Each row is a point on a landscape with many valleys, with its height.
From any point a ball rolls to the lowest of the 2 points nearest to it. It stops when none of these is lower. Distance is the straight distance between rows; heights are no part of it.
Z_512 h=523: [ 93 101 142 161 163 134 134 132 167 170 126 122 160 115 122 108 172 172
 135 106  76 203 170 129  63 141 139 134 102 138 144 108  89 136 127  98
 130  87]
Z_791 h=722: [ 95  97 120 131 125 136 103 107 137 154  83 137 153 126 130 157 146 125
 112 163 139 160 100 116 137  86 107 149 120 107 102  90 153 140 142 149
 161 110]
Z_371 h=454: [124 107 107 134 107 107 120 131 117 139 145 170 158  64  98  99 159 143
 124 105 154 113 128 136 221 108 130 124 142 129 139  92 176 122 152 130
 166 133]
Z_810 h=635: [162 136  99 154 106  89  92 138 139 136 121 144 136 198 124  90  91 126
 111  92 155  80 127 126 156 146 169  89 195 148  82  90 149  94 150 178
 135 188]
Z_455 h=279: [ 93 145 192 144 141 153 118 119 160 137 103 103 133 176 133 132 141 152
 130 108 124 170 189 132   4 118 132 106 104 151 131 122 102 114 131 114
 128 130]
Z_360 h=578: [ 96  84  88 152 148 115 128 118 151 144 123 123 132  98  94 122 117 123
 126 160 143 146 124 124 202 133 161 187 156 127 125  91 137 132 101  78
 156 110]
Z_206 h=447: [156 104 111 149 128  87  80 161 118 182 129 161 177 139 145  80 160 157
  98  77  98  95 151 110 192 152 110  96 153 130 121 111 156 127 162 167
 109 136]
Z_841 h=602: [120 129 146 139 105 128 133 141 136 136 151 158 175 103 120 103 155 142
 131  96 126 159 156 150  73 110 143  74 111 158 149  94 147  92 178 150
 164 153]
Z_588 h=777: [ 77 139 102 129 102 151 193 143 121 116 155 135 118  39 118 135 134 143
 136 127 142 155 142 139 133 113 122 172 111 125 173 108 128 129 109  58
 152  85]
Z_895 h=758: [ 84 123  97 131 111 143 178 160 124 159 146 127 128  52 126 144 148 164
 140 133 116 163 142 149 164 113 113 159 101 127 156  99 148 149 105  74
 161  63]
Z_750 h=698: [ 90  63  84 188 143 116  80 124 178 182 100 136 134 164 135 115 130 155
 102 120 102 137 149 106 148 106 184 151 170 149 125  57 136 165 130 120
 120 103]
Z_266 h=696: [134 128 117 150 132 124 146 173 164 146 121  97 124 116 119 116 119 144
 107 121 129 141 151 146 149 181 166 120 119 138 108  84 127 105 100 120
 154 100]
Z_256 h=403: [176 139 134  88 105 146 128 115  94  79 129 119  62 140 153 194  94  91
 135 167 133  75  80 126 192 119 107 129 131 105 107 175 139 137  99 140
 103 129]
Z_616 h=391: [130 173 186 110 116 157 126 121 136 114 111 112 120 181 134 159 115 118
 131 120 154 137 172 148  28 114 109  86 101 140 101 148 129  96 150 163
 132 175]
Z_187 h=725: [123 163 130 124 118 147 164 135 153 103 139 129 139  91  86 137 111 124
 138 133 198 162 140 171  94 133 182 115 121 145 128  77 149  69 134 135
 203 158]
Z_338 h=603: [157 131 158 152 155 133 118 157 155 170 128  65 116 197 149 122 126 156
 113 133  76 146 156 126  95 167 142  76 121 141  77 119 114 134 119 140
 109 120]
Z_69 h=331: [122 146 129 131 116  99 126 148 137 108 109 138 144 146 134  94 105 125
 123  81 173 118 163 130  74 160 160 103 160 141 141  98 105  98 137 159
 101 143]
Z_813 h=687: [106  98 119 112 132 154 107  79 133  84 171 156  91 124 123 155 121 101
 163 171  84 102  73 138 153  47 163 164 148 181 167 182 117 176 142  77
 110 145]
Z_526 h=757: [142 153 138 118 103 143 145 139 128 120 126 118 135 133 127 146 121 118
 126 140 149 134 132 156 129 119 131  97 106 144 101 104 146 103 145 164
 169 151]
Z_36 h=226: [142 160 133  95 103 174 177 134 125  72 135  95  48 128 139 201  75  84
 132 172 170  97 116 159 134 106 134 117 113 125 106 126 146 130  86 133
 133 121]
Z_559 h=429: [173 192 169  97 119 147 103 117 122 119 113 123 107 225 139 158 101 103
 150 127 143 115 142 141  47 113 118  91 126 136  91 176 118  83 152 164
 125 211]
Z_754 h=566: [ 98  95 133 158 192 112 113 114 162 155 143 112 144 161 117 106 148 165
 138 140  50 171 131 107  93 131 149 160 143 149 133 173  75 186 133  89
  98  95]
Z_583 h=52: [134 109 130 124 189 100  97  77 113 146 106 147 166 107  81 100 160 112
 131 147 129 157  48 100 151 142 130 186 134  82 145 189 113  94 120 121
 145 157]
Z_930 h=546: [115 109 142 147 175 109 118 133 153 164 141 115 157 124 124  95 170 162
 136 112  48 179 153 119  94 157 137 126 119 143 137 153  85 153 126 101
 106  94]
Z_438 h=491: [198 164 142 101  96 123 137 158  88  97 146 131 110 139 152 139 106 115
 140 119 152  60 125 146 185 162  91  96 122 103 111 161 135 119 131 173
 100 136]
Z_865 h=294: [ 87 129 134 114 102 148 175 132  97 127 141 161 159  32 130 136 173 145
 122 127 127 164 126 138 113  76  72 129  75 121 179 128 143 130 149 117
 170 102]
Z_942 h=741: [151 180 149 108 120 144 158 140 127  94 136 128 121  93  95 153 122 117
 129 144 194 149 121 172 114 156 143  99 107 130 108  99 137  76 138 166
 196 162]
Z_924 h=157: [ 99 149 129 129  79 118 145 144 114  93 123 142 116 156 157 118  73 110
 111  81 197  85 163 142  64 130 144 106 152 146 144  82 107 122 131 152
 101 138]
Z_593 h=614: [157 143 110 128 105  90  99 132 114 121 122 160 138 157 123 107  90 122
 122  97 193  86 119 128 169 140 151 112 176 124  94  82 155  98 143 166
 145 175]
Z_976 h=394: [141 120 106 144 108  83 119 156 114 145 145 178 176  55 108  87 160 161
 110  82 160 118 162 137 211 150 126 110 137 125 157  78 168  97 150 139
 158 120]
Z_761 h=449: [131 124 153 143 143 151 157 161 135 179 106 108 141 120 152 147 167 161
 105 120 100 176 166 139  79 149  98 102  76 135 115  89 125 134 114 144
 131  72]
Z_168 h=755: [124 100 121 109 138 126 102  66 102 144 129 162 150  72  85 131 155 107
 144 179 148 142  44 127 191  73 122 167 114 103 139 169 159 115 145 114
 173 147]
Z_610 h=305: [154 128 144 114 129 126 129 140  83 139 129 109 132 146 160 131 159 124
 122 131  72 114 145 106 130 128  58  97  97 108 122 174 128 157 122 153
  75 110]
Z_953 h=346: [110 161 177 112 132 169 123 115 144 110 133  95 118 169 122 153 126 133
 147 142 116 152 151 150  37  94 127  96  97 153 125 153 123 118 153 121
 137 150]
Z_344 h=518: [115 107  98 142 104 105 118 137 140 134 149 157 131 105 107  96 117 134
 121 104 173  87 131 134 223 109 155 124 168 149 129  57 179 129 126 130
 154 157]
Z_255 h=452: [167 175 140  94  90 134 170 156  77  74 147 109  93 116 160 163 113 106
 131 130 157  77 136 143 131 145  84  90  94 108 121 152 129 123 104 165
  95 110]
Z_24 h=28: [102 117 104 143  99 140 146 177 123 163 112 104 106 126 177 156 127 152
  96 129 124 113 157 129 142 126  91 122 104 109 130  90 148 184  99 131
 112  52]
Z_253 h=582: [156 148 135 141 137 128 120 164 165 137 134  90 103 195 134 104 100 144
 118 115 104 126 154 138  96 169 168  65 139 159  83 120 114  99 131 153
 121 163]
Z_300 h=673: [ 78  70 100 193 142 134 109 133 176 184 105 134 137 139 138 128 137 167
 110 108  96 173 164 121 105 109 162 148 143 157 132  53 113 161 124 106
 121  73]
Z_654 h=370: [131 132 127 120  90 133 140 165  91 124 137 121 117 135 171 135 128 128
 120 122 109  92 154 122 142 115  72  87 110 133 125 137 136 165 136 151
  84 109]
Z_779 h=307: [ 64  92  90 139 123 113 131  92 119 131 124 181 157  59 107  98 157 118
 130 124 144 149 124 117 141  72 144 179 141 121 176 105 137 142 141  89
 137 107]
Z_990 h=122: [122 120 134 111 181 110 103  51 129 139  85 153 155 119  63 109 161 109
 150 159 148 158  52 101  97 128 140 181 129  88 133 169 118  74 125 123
 173 180]
Z_47 h=493: [166 101 113 159 125  84  87 129 117 176 101 171 190 150 144  88 156 140
  97  82 130 131 138 102 131 143 123  95 154 125 119  90 150 107 177 196
 124 142]
Z_92 h=339: [109 152 126 131  63 143 165 176 112 101 130 124  94 138 179 132  61 130
  98  80 187  76 168 153  73 137 121  89 126 141 134  77 125 136 107 138
 111 115]
Z_366 h=682: [139 128 126 138 154 141 152 158 179 147 104  65 113 134 118 147 112 143
 110 151 134 159 137 145 118 183 159 128 116 116  84  94 122 112  75 130
 156  84]
Z_351 h=232: [169 142 154  89 157 134 140  96 101 125 100 103 130 101  98 153 159 109
 146 172 124 151  67 115 174 160  79 159  88  64 101 190 126 113  91 135
 147 118]
Z_626 h=713: [118 122 111 154 125 141 163 171 168 159 151 107 124  99 129 119 125 165
 120 127 112 159 158 160 139 150 158 119 111 161 123  68 146 117 115  98
 170  91]
Z_464 h=585: [ 92  92 127 160 191 127  98  92 178 151 143 116 133 176 114 127 128 167
 154 173  54 154 109 109 107  98 157 170 149 168 128 183  76 213 146  78
 105 107]
Z_790 h=420: [131 130 123 115 136 104 103  83 131  99 101 169 141 136 102 106 122  88
 144 124 194 124  91 106 101 121 163 146 169 121 136 126 123  87 145 145
 134 186]
Z_292 h=100: [131 146 180 122 173 134 113 108 149 113 114  93 131 184 122 125 144 132
 142 125  87 155 150 107  41 156 126 117 118 131 124 191  85 123 120 113
  83 149]
Z_377 h=575: [135 115 103 131  98  92 113 147 119 125 128 159 126 135 120 107  80 134
 108  98 210  64 113 136 213 145 137 122 173 130 112  59 164 130 117 159
 133 146]
Z_119 h=746: [112 114 119 108 106 157 142 111 119  84 169 117  72 101 139 178  96 100
 141 170 124  93 109 139 186  69 122 160 126 152 136 140 149 165 110  74
 124 112]
Z_252 h=316: [149 137 136 122 157 110 101 104 128 136  53 125 133 185 116 129 124 112
 110 133 162 150  93  87 112 170 127 160 156  75  94 140 100 102 112 161
 127 149]
Z_312 h=265: [ 84 128 152 111 146 142 140  94 111  97 111 122 126 123 141 139 145 114
 140 126 108 143 138 109  48 101  90 164 102 112 169 184  77 150 114  92
  85 111]
Z_29 h=75: [152 173 161  90 115 189 161 124 129  73 163  84  68 138 129 200  98 104
 151 172 122 117 119 160 103  96 139 103  99 151  99 164 142 110 115 123
 145 149]
Z_435 h=183: [132 131 143  96 162 120 100  64 130 133  68 146 156 144  93 128 162 105
 143 147 170 163  80  96  58 142 116 174 137  75 139 170 115  83 136 159
 148 182]
Z_202 h=426: [100 152 135 115 111 111 141 123 126 100 116 152 156  97 110 100 133 116
 135 102 180 140 148 124  76 142 144 134 137 127 166 101 100  86 135 127
 129 136]
Z_407 h=486: [133 146 122 110 114 127  85  64 133 102 109 175 117 152 103 134 108  77
 158 137 186 106  89 111  90  77 172 154 172 135 140 139 144  94 149 135
 143 211]
Z_414 h=794: [142 147 139 100 107 137 101  93  98  98 142 149 126 139 143 147 124  90
 144 138 125  95  85 128 117  90 107 121 137 140 149 174 131 115 161 152
 120 191]
Z_442 h=286: [182 133 139 117 160 111 116 124 111 139  77 100 118 168 116 140 113 109
 108 134 146 131  90  91 165 198 112 157 146  60  83 162 106 108  97 154
 139 143]
Z_218 h=656: [136 122 132 101 156 145 105  77 136 103 148 134 106 128 114 151 135 114
 170 171  92 122  60 122 135  91 153 162 139 143 147 195 116 136 138  92
 123 167]
Z_751 h=634: [162  96 131 157 148 121  84 160 136 203 104  97 138 180 147 125 156 158
 107 132  62 144 138 104 165 160 111 107 123 108  87 123 142 159 119 155
 109 102]
Z_221 h=199: [142 119 136 103 157 127 124  88  99 137 105 123 139  71  88 164 153 100
 137 183 142 163  55 128 204 140  92 175  84  53 109 167 133 115  94 114
 176 114]
Z_293 h=524: [187 167 129 101  98  89 123 140  70 100 134 161 147 160 152 132  86 114
 125  93 190  63 111 144 172 177  95 113 153 114 110 133 134 111 154 193
 102 178]
Z_995 h=453: [185 160 148 107 140 104 120 122 107 117 130 135 161 147 128  94 138 114
 139  99 113 119 115 112  99 177 107 100 138 129 127 195 102  87 147 152
  91 185]
Z_120 h=628: [ 93  97 125 152 158 154 135 136 163 169 109  91 124 148 138 160 139 150
 124 164  84 180 141 120 111 112 123 158 105 126 100 111 126 176 109 110
 136  73]
Z_867 h=594: [103  89 110 159 127 105 104 109 152 150 116 164 164 115 116  84 151 137
 124 107 135 158 140 107 113  96 165 129 151 147 142  79 149 114 157 145
 150 124]
Z_934 h=796: [123 148 107 101 103 145 194 144 100  86 141 110  83  61 116 167  98 102
 131 155 186 106 131 155 180 144 110 165 113 103 148 123 146 134  63  80
 134  81]
Z_112 h=526: [179 138 131 103 106 119 108 124 106 106 175 163 128  83 112 127 128 125
 152 130 141  88  86 138 238 107 125 114 135 144 124 149 172 105 165 125
 158 199]
Z_361 h=354: [126 132 125 120 137 110 107 117 123 128  85 138 148 151 120 118 124 115
 118 129 166 140 106 108 115 148 137 146 155 102 108 114 118 104 133 163
 141 145]
Z_640 h=658: [158 117 128 133 181 122 130 136 153 160 117  64 113 152 105 135 144 149
 125 163  77 161 119 120 176 179 120 146 115  85  76 151 122 139  83 121
 128  76]
Z_778 h=802: [101 148 119 115  99 137 185 130  88  93 137 140 117  33 108 156 117 119
 137 141 183 132 129 141 150 127 111 168 116 100 178 117 130 120  99  80
 153  91]
Z_589 h=736: [105 110  92 152 118 143 161 181 141 177 137 119 117  63 133 137 147 182
 106 112 115 143 168 158 190 141 120 141 101 131 143  69 162 136  98  98
 167  61]
Z_291 h=260: [202 142 146 108 163 116 127 103  97 127  96  95 106 148  95 153 134 112
 129 157 117 132  66  96 185 184  95 159 113  47  89 193 109 104  90 135
 133 130]
Z_498 h=465: [ 94 126 102 151  80 137 169 173 145 129 118 108  83 132 168 131  81 133
 103  99 170  85 164 143 107 144 130 136 137 123 139  75 116 157  77 103
 105  83]
Z_628 h=669: [108 148 140 150  95 170 152 161 154 154 135 122 133 121 132 146 119 167
 106  98 147 162 177 165  50 116 156  71  98 165 123  48 154 106 148 153
 197 128]
Z_130 h=34: [ 67 104 108 127 100 139 146 107 119 140 141 176 150  52 114 127 163 125
 133 131 140 165 116 137 110  48 112 164 117 132 178 105 154 142 157 102
 183 108]
Z_185 h=716: [108 104 111 115 136 158 132  91 144  94 181 128  80 127 132 180 102 110
 166 193  86 104  88 139 173  63 152 175 141 174 135 169 125 189 132  61
 129 111]
Z_954 h=402: [133 143 153 127 114 145 161 159 121 148  87 120 149 109 152 150 149 147
  98 101 166 160 153 143  85 184  91 106  82 104 123  79 124 115 110 181
 150  80]
Z_38 h=236: [138 145 159  95 145 138 115  84 103 130  73 145 153 156 131 146 153 101
 143 130 158 136  95 109  69 136  81 141 116  85 122 177 127 101 140 185
 123 177]
Z_824 h=701: [ 95 147 130 135 105 167 170 144 157 120 142 123 126  86 106 144 125 142
 118 129 160 173 151 159  87 104 156 112 104 154 144  64 153  98 141 116
 197 128]
Z_313 h=494: [188 173 145 127 124 126 146 170 140 101 177 114 131 126 111  98 115 130
 138 112 113 122 150 155 117 176 158  56 122 164 109 150 128  64 155 144
 139 184]
Z_580 h=443: [131 144 134 117  65 154 148 176 104 119 164 134 116 120 172 141 118 135
 108 105 125  88 161 153 136  95  97  74 104 153 135 117 158 154 155 153
 126 132]
Z_227 h=738: [118 103 120 130 137 133 101 105 114 160 118 140 157  96 118 134 163 124
 121 164 112 160  82 122 183  81  94 154 107 102 121 129 159 144 146 131
 169 121]
Z_713 h=376: [135 119 127 140 145 103 101 123 131 130 146 130 144 137 128  84 145 126
 131 131  75 126 125 102 128 125 138 112 147 146 138 166 107 146 151 119
  88 148]
Z_217 h=164: [169 174 162  93 128 178 156 115 136  99 140  64  80 155 134 202 126 123
 157 179  92 146 110 147 101 105 113 102  81 126  75 170 148 137 119 137
 141 135]
Z_553 h=597: [108  93  95 151 145  78  70  72 138 131 103 185 175 149 112  63 145 111
 124 106 138 130 104  81 104 113 166 154 179 113 156 130 115 117 153 128
  95 151]
Z_419 h=498: [150 118 117 124 110 110 104 113 108 130 163 166 160  71 103 100 147 134
 139 122 139 111  96 143 215 107 122 116 136 132 133 132 176 100 170 130
 160 172]
Z_741 h=632: [102  85 110 161 158  97  76  90 159 153  97 168 178 137 102  83 158 134
 119 111 119 168 126  88  87 108 170 153 162 121 140 101 120 101 143 138
 124 128]
Z_321 h=611: [143 101  90 154 142 111 123 165 174 136 157  91 103 143 122  96  98 148
 123 121 110  76 140 134 216 156 165 133 169 149 107 113 135 148  94  83
 103 119]
Z_759 h=437: [105 109 118 136 152 107 119 111 139 107 168 142 132 101 120  86 135 125
 154 114  87 125 118 121 120 107 161 151 150 158 181 172  92 146 150  74
 103 148]
Z_308 h=560: [ 99 129 142 124 105 123 131 107 121 119 151 169 183  94 123  91 158 134
 134  87 134 143 147 135  50  86 120  94 113 157 174 129 142  99 189 140
 142 163]
Z_667 h=773: [121 137 106 111 104 147 184 135 119  85 163 103  68  87 137 168 102 105
 137 154 137  98 127 140 163 114 125 156 121 132 140 135 137 157  81  80
 109  84]
Z_362 h=555: [101  98 102 142 144  82  89  91 109 116  87 176 163 135 125  81 136 100
 121 106 146 115 108  75 108 134 130 179 172  89 161 148 100 133 128 134
  76 135]
Z_870 h=587: [ 81 108 101 147 143 138 132 106 177 101 170 130 121 122  95 116 109 128
 150 149 111 141 129 132 122  89 193 164 166 177 145 112 120 152 138  61
 145 138]
Z_509 h=700: [111 113 131 129 101 142 124 148 131 152 109 133 143 133 151 143 141 134
  97 135 136 137 137 127 119 100 112 119  99 130 113  80 153 138 140 154
 157 111]
Z_624 h=499: [170 188 149  97 106 121 132 131  94  83 125 152 117 190 156 141  70  91
 135  94 172  71 138 146  88 147 117  98 154 138 115 162 111  96 144 183
  84 189]
Z_376 h=510: [117 114 122 119 135 103 109 112  95  90  93 158 133 144 137 105 119  86
 124 117 140  96 117  85 116 146 114 163 164 100 158 166  83 142 123 136
  65 130]
Z_426 h=336: [160 142 123  95 126 163 137 109 120  70 140  99  32 158 138 197  75  78
 141 177 142  78  83 146 183 114 151 133 137 125  97 140 139 126  70 111
 122 136]
Z_637 h=361: [128 149 135 123 110 130 164 152 103 129 101 117 137 101 145 148 138 136
  97 115 163 138 142 138 117 182  83 130  93  84 131 110 110 125  97 160
 118  81]
Z_733 h=675: [ 84  69  79 175 127 121  99 114 185 158 115 146 116 144 112 100 117 135
 111 132 143 126 147 120 159 100 191 166 177 159 120  44 146 143 120 111
 141 109]
Z_15 h=430: [101  99 104 127 147  90 124  90  98 123 115 182 173  56  88  77 150 100
 122 118 167 146  98 102 147 128 125 186 148  96 183 134 120 117 127 107
 133 122]
Z_679 h=616: [157 113 164 145 167 142 107 138 143 179 116  74 125 212 153 133 148 158
 122 149  53 159 141  96  94 157 109  90 113 120  76 136 118 167 113 145
 110 104]
Z_560 h=487: [119 101 154 143 151 142 117 149 127 186 107 140 167 106 150 112 191 167
 119 110  83 194 151 114  79 133 103 101  86 131 133 113 127 131 138 141
 134  99]
Z_622 h=275: [ 91 115 130 126 119 133 162 132 100 130 152 143 145  66 143 121 174 144
 132 121  89 165 140 138 112 100  79 146  86 125 172 152 119 160 137  99
 128  90]
Z_757 h=771: [146 111 113 120 136  97  84  70 103 126 138 166 141  85  88 103 140 108
 138 139 148 113  57 118 193 108 140 158 159 114 129 162 145  98 154 112
 149 178]
Z_814 h=671: [119 103 130 171 108 145  95 146 147 194 114 140 148 178 158 133 133 144
  96 101 117 144 169 132  87  87 131  61 125 159  96  51 163 123 170 189
 148 132]
Z_907 h=471: [197 180 147 115 129 112 131 142 112 118 157 131 164 142 127 100 131 131
 138 100 124 113 134 146 106 179 117  79 128 145 106 170 122  71 162 168
 126 195]
Z_634 h=609: [105 101 114 146 157 134 121 121 157 145 117 101 126 134 116 141 128 128
 129 169 103 157 119 119 148 116 147 184 130 117 106 121 121 158 110  91
 137  90]
Z_408 h=512: [ 79 127 113 124 160 138 158  92 142  90 183 139 106  71 103 135 123 123
 176 152  87 143 118 133 127  94 160 193 138 160 181 190  83 162 117  24
 121 107]
Z_477 h=485: [115 125 131 116 152  88 127 100 100  98 116 166 162  67  92  75 141  95
 136 102 167 129 102 102 111 167 138 177 143  95 185 162  83  95 117 122
 114 130]
Z_941 h=533: [100 104  80 147  96 129 159 181 159 137 134 113  81 122 151 114  82 148
 106 101 148  77 163 137 164 161 142 142 147 142 144  83 144 150  69  89
 117  91]
Z_66 h=127: [107 135 136 107 115 135 160 118 100 102 127 123 118  89 147 147 132 103
 135 136 124 131 128 122 108 116  90 142  91 113 163 160 112 141 120 112
 102  93]
Z_642 h=69: [136 140 110 125  91 101 145 175 104 116 136 139 125  97 145 106 113 135
 114  80 166  79 151 135 174 151 113 108 140 124 157 103 132 132 114 139
 114 116]
Z_500 h=633: [148 122 113 145 147 121 125 159 160 145 168  68  96 160 129 121 113 160
 134 151  57 104 143 138 201 147 149 125 148 145  98 142 140 170 106  92
 106  98]
Z_228 h=222: [140 150 116 108 100 116 163 182 107 114 146 117 117  73 135 127 113 139
 108 108 163  80 156 152 201 163  98 112 109 101 139 111 147 135  96 129
 136  96]
Z_246 h=405: [147 172 143 102 121 149 174 142 104 101 109  94 105 119 140 162 120 107
 120 150 161 131 133 146 109 162  97 119  96  92 109 134 123 125  95 156
 124  98]
Z_9 h=500: [172 138 133  98 105 138 129 120  86  95 169 144 107  91 124 159 129 104
 147 147 128  81  94 149 233 113 107 120 116 125 125 165 167 122 136 127
 142 163]
Z_404 h=780: [169 176 157  74 110 144 130 106  95  92 137 152 124 124 141 162 118  89
 154 118 163 108 105 145  97 126 106 108 107 122 138 172 131  90 168 171
 133 192]
Z_932 h=646: [158 110 126 137 163 103 103 153 126 158 110  90 135 155 131 119 148 145
 111 144  78 129 127  98 201 163 101 133 123  91  98 155 126 147 113 142
 107 100]
Z_579 h=551: [ 87 124 115 129 154 147 155 106 174 106 180 109 102  98 100 140 105 133
 168 181  99 152 117 147 134 106 186 190 149 176 151 139 111 157 133  44
 150  99]
Z_936 h=462: [161 178 148 107 119 133 113 126 125  93 108 126  94 209 138 144  88  93
 138 122 137  96 129 131  82 141 135 100 152 138 105 162 106  90 136 158
  94 185]
Z_229 h=640: [128 132 151 146 100 156 128 156 147 162 141 139 150 155 136 128 129 150
 117  97 125 154 178 161  58 110 141  48 116 169 102  68 157  98 168 176
 167 143]
Z_421 h=545: [124 108 107 142 150 110 119 114 151 109 139 123 125 114  81 103 105 111
 143 141 154 125 107 122 200 148 184 170 172 139 128 113 139 113 106  71
 147 147]
Z_925 h=636: [124 135 151 109 147 158 104  80 146 104 133 120  89 177 128 169 119 111
 160 178  90 128  82 121  91  84 146 147 127 157 142 187 103 155 139  98
 113 163]
Z_458 h=214: [152 148 168 103 134 167 142 121 123 136 135  66 105 169 144 176 155 142
 145 178  74 152 121 135 101 114  83  93  75 113  74 163 144 154 125 150
 131 106]
Z_428 h=657: [153 146 141 116 146 156 121  97 154 102 145  83  63 192 135 176 108 120
 160 188  74 109 108 128 121  95 152 137 138 147  95 195 109 171 124  89
 102 127]
Z_343 h=530: [181 173 136 107 113 100 125 130  76  97 114 162 152 171 155 126  87  99
 128  82 176  89 124 130 113 175  97 117 159 118 125 142 106 101 154 193
  87 171]
Z_915 h=303: [129 143 119 115 111 123 164 169 110 137 111 117 114  84 134 146 120 139
 102 121 172 112 149 146 179 178  95 136  99  71 131  95 140 133  79 147
 140  60]
Z_497 h=278: [125 133 100 138  86  82 151 185 105 132 142 178 159  70 137  78 138 167
 111  57 153 103 174 138 158 161 125 110 141 136 174  74 133 118 137 128
 126 117]
Z_52 h=135: [118  96 117 135 179 109 106  94 113 155  95 139 154  75  75 111 151 116
 133 164 135 172  81 113 194 148 118 193 121  77 123 142 123 117 105 107
 161 112]
Z_668 h=674: [ 88  87 131 160 105 155 105 143 141 192 101 126 138 153 164 147 143 149
  95 132 106 156 155 125 103  81 120 110 111 145 114  52 161 165 150 154
 149  92]
Z_661 h=610: [100 113 133 134 171 137  87  89 161 118 136 118 108 190 129 139 120 137
 149 167  75 123  97 106  82  74 158 158 147 151 137 190  75 193 148  87
  81 138]
Z_132 h=776: [119 135 127 119 102 132 112 111 121 114 140 137 137 132 132 120 130 112
 136 133 132 122 119 127 121  88 129 111 133 153 135 135 150 121 170 143
 135 174]
Z_35 h=768: [163 191 151  85 100 124 150 124  76  81 129 171 152 101 127 153 114 103
 148 102 205 108 122 161 101 152 101 112 113 125 129 137 125  91 156 183
 138 177]
Z_834 h=756: [148 171 140 100 114 128 151 139  94 103 118 160 162  89 118 144 128 118
 127 125 210 136 121 150 114 167 108 123 107  92 128 104 127  95 137 181
 161 135]
Z_123 h=579: [120 100  71 154 122 122 137 187 181 155 150  97  96 129 149 100  93 165
 104  97 112  62 172 151 201 152 145 125 153 157 124  78 149 160  77  81
 119  91]
Z_169 h=308: [105  75 105 164 135 108  88 166 119 188 103 140 138 153 167 113 150 152
  84 105  83 125 173  96 163 131 102 128 143 123 140  92 129 179 120 142
  71  75]
Z_817 h=287: [116 121 144 115 155 135 110  85 111 137  93 135 149 147 130 127 168 113
 136 151 103 140  83  99  95 122  79 146 109 103 127 191 120 132 134 146
 116 151]
Z_861 h=631: [ 79  88  81 165 133 123 112  96 186 113 142 142 121 145  93 104 102 120
 143 141 141 127 126 115 140  85 219 146 187 182 125  63 141 131 137  86
 145 149]
Z_717 h=668: [155 118 134 144 167 143 155 154 160 174 114  55 113 128 121 154 144 161
 123 161  88 177 142 141 152 190 122 134  75  96  81 113 132 128  68 128
 151  56]
Z_565 h=417: [169 133 136 121 135 111 110 144 120 108 147 113 127 160 144  92 122 112
 135 123  82 103 124 111 135 139 135 101 142 137 129 184 113 120 142 133
  74 162]
Z_163 h=359: [ 96 133 126 140  64 152 167 170 116 137 166 127 117 110 171 139 124 149
 103 100 127 117 173 138 106  79 100  81 106 156 146  81 153 162 149 129
 136 108]
Z_743 h=259: [154 127 152 116 147 145 130 113 100 136 122  85 112 169 156 157 157 130
 135 163  66 139 115 109 123 127  63 107  93  92  91 172 131 164 111 151
  92  96]
Z_395 h=460: [164 127 134  87 101 132 126 118  76  86 151 140  95  97 155 159 123  94
 140 141 126  73 105 133 214 103  87 130 117 110 147 179 142 140 122 129
  94 120]
Z_945 h=396: [124  88 101 158 123  99  88 175 127 165 127 147 148 131 147  77 143 161
 104  80  89  86 171 111 197 135 123 109 165 139 144  98 141 146 141 134
  82 116]
Z_402 h=539: [142  89 100 156 121  76  74 105 151 165 105 188 181 151 118  74 147 139
 111  92 147 131 119  96 160 115 163 114 170 128 121  64 164 106 163 179
 154 141]
Z_946 h=497: [113 133 115 128 132 127 145 116 133  90 126 127 125  84 101 110 108 103
 135 126 170 129 121 124 136 139 164 154 152 134 148 111 114  97 121  97
 137 142]
Z_820 h=234: [ 82 116 119 146  68 163 169 175 106 160 134 123 108 112 178 155 141 162
  99 115 108 134 175 144 106  91  78 102  93 124 148  81 158 175 128 117
 129  67]
Z_140 h=528: [167 192 138 115 113 140 171 182 140  88 165  97 100 133 116 127  83 129
 129 105 161 105 154 175 102 165 166  69 112 153 104 119 124  84 115 136
 149 162]
Z_520 h=604: [160 144 116 151 113 114 107 161 143 137 137 115 123 199 137  97  86 127
 120  92 124  95 153 130 116 150 160  63 167 176  83 117 130  97 148 156
 109 185]
Z_971 h=492: [ 99 143 153 116 111 125 129  93 127  91 112 167 155 104 113 117 145 107
 135  95 176 140 140 127  39 101 125 134 122 133 185 135 103  96 153 134
 123 161]
Z_74 h=332: [124 110 138 123 168 117 101 106 120 144 127 126 155 143 122 103 165 136
 141 144  75 144  95 101 106 119 119 128 118 129 143 189 105 143 147 113
 113 150]
Z_444 h=650: [144 122 121 131 148 143 130 125 145 130 165  62  77 181 137 165 105 145
 139 183  56 112 117 130 166 112 137 134 129 141  94 164 129 208 113  95
  99  89]
Z_179 h=197: [120 127 171 140 153 129  96 115 146 143 114 120 162 170 130 103 149 143
 129 100 100 169 159 113  32 139 141 101 133 152 125 134  95 113 155 134
 108 152]
Z_769 h=480: [100 125 127 133 164 118 154 120 143 102 187 126 114  87 115 102 127 141
 165 133  67 137 129 128 116 115 152 166 138 166 185 192  78 157 135  45
  99 110]
Z_467 h=557: [153 181 150 133 125 136 147 182 156 124 131  94 111 172 131 114  73 131
 117 103 153 113 156 166  68 185 160  55 129 150  88 109 114  83 105 159
 131 157]
Z_353 h=173: [104 128 182 133 174 143 125  95 133 124 111 103 131 166 138 126 159 138
 146 120  80 157 155 107  32 136 103 137  97 112 146 184  66 152 105 100
  78 115]
Z_474 h=649: [ 80  83 123 166 138 154 118 129 152 191 108 125 135 154 149 149 147 161
 113 142  84 177 150 127 100  95 133 137 110 156 124  73 129 185 141 118
 138  68]
Z_596 h=459: [160 132 132 122 149 109 102 115 105  95 123 130 108 182 146 109 108  90
 132 116  97  82 103  81 130 151 121 142 154 110 136 205  88 141 127 126
  52 158]
Z_478 h=194: [102  98 111 152 124 128 138 156 116 175  95 117 119 133 173 129 140 148
  93 114 105 128 175 106 133 152  81 136 110  92 142 103 114 169  93 128
  83  47]

Call two points neighbours if one is among the 2 nearest of the other. Go from one point of each pair to the other, from neighbour to neighbour, staying as low as possible. Name the highest point that can't be avoided.
Z_24 / Z_29 => Z_580
Z_130 / Z_642 => Z_343
Z_642 / Z_24 => Z_112
Z_292 / Z_130 => Z_865
Z_292 / Z_66 => Z_312

For each start below, name the point where the ball stops.
Z_500 => Z_924
Z_593 => Z_642
Z_338 => Z_583
Z_404 => Z_229
Z_343 => Z_292
Z_741 => Z_24
Z_790 => Z_583
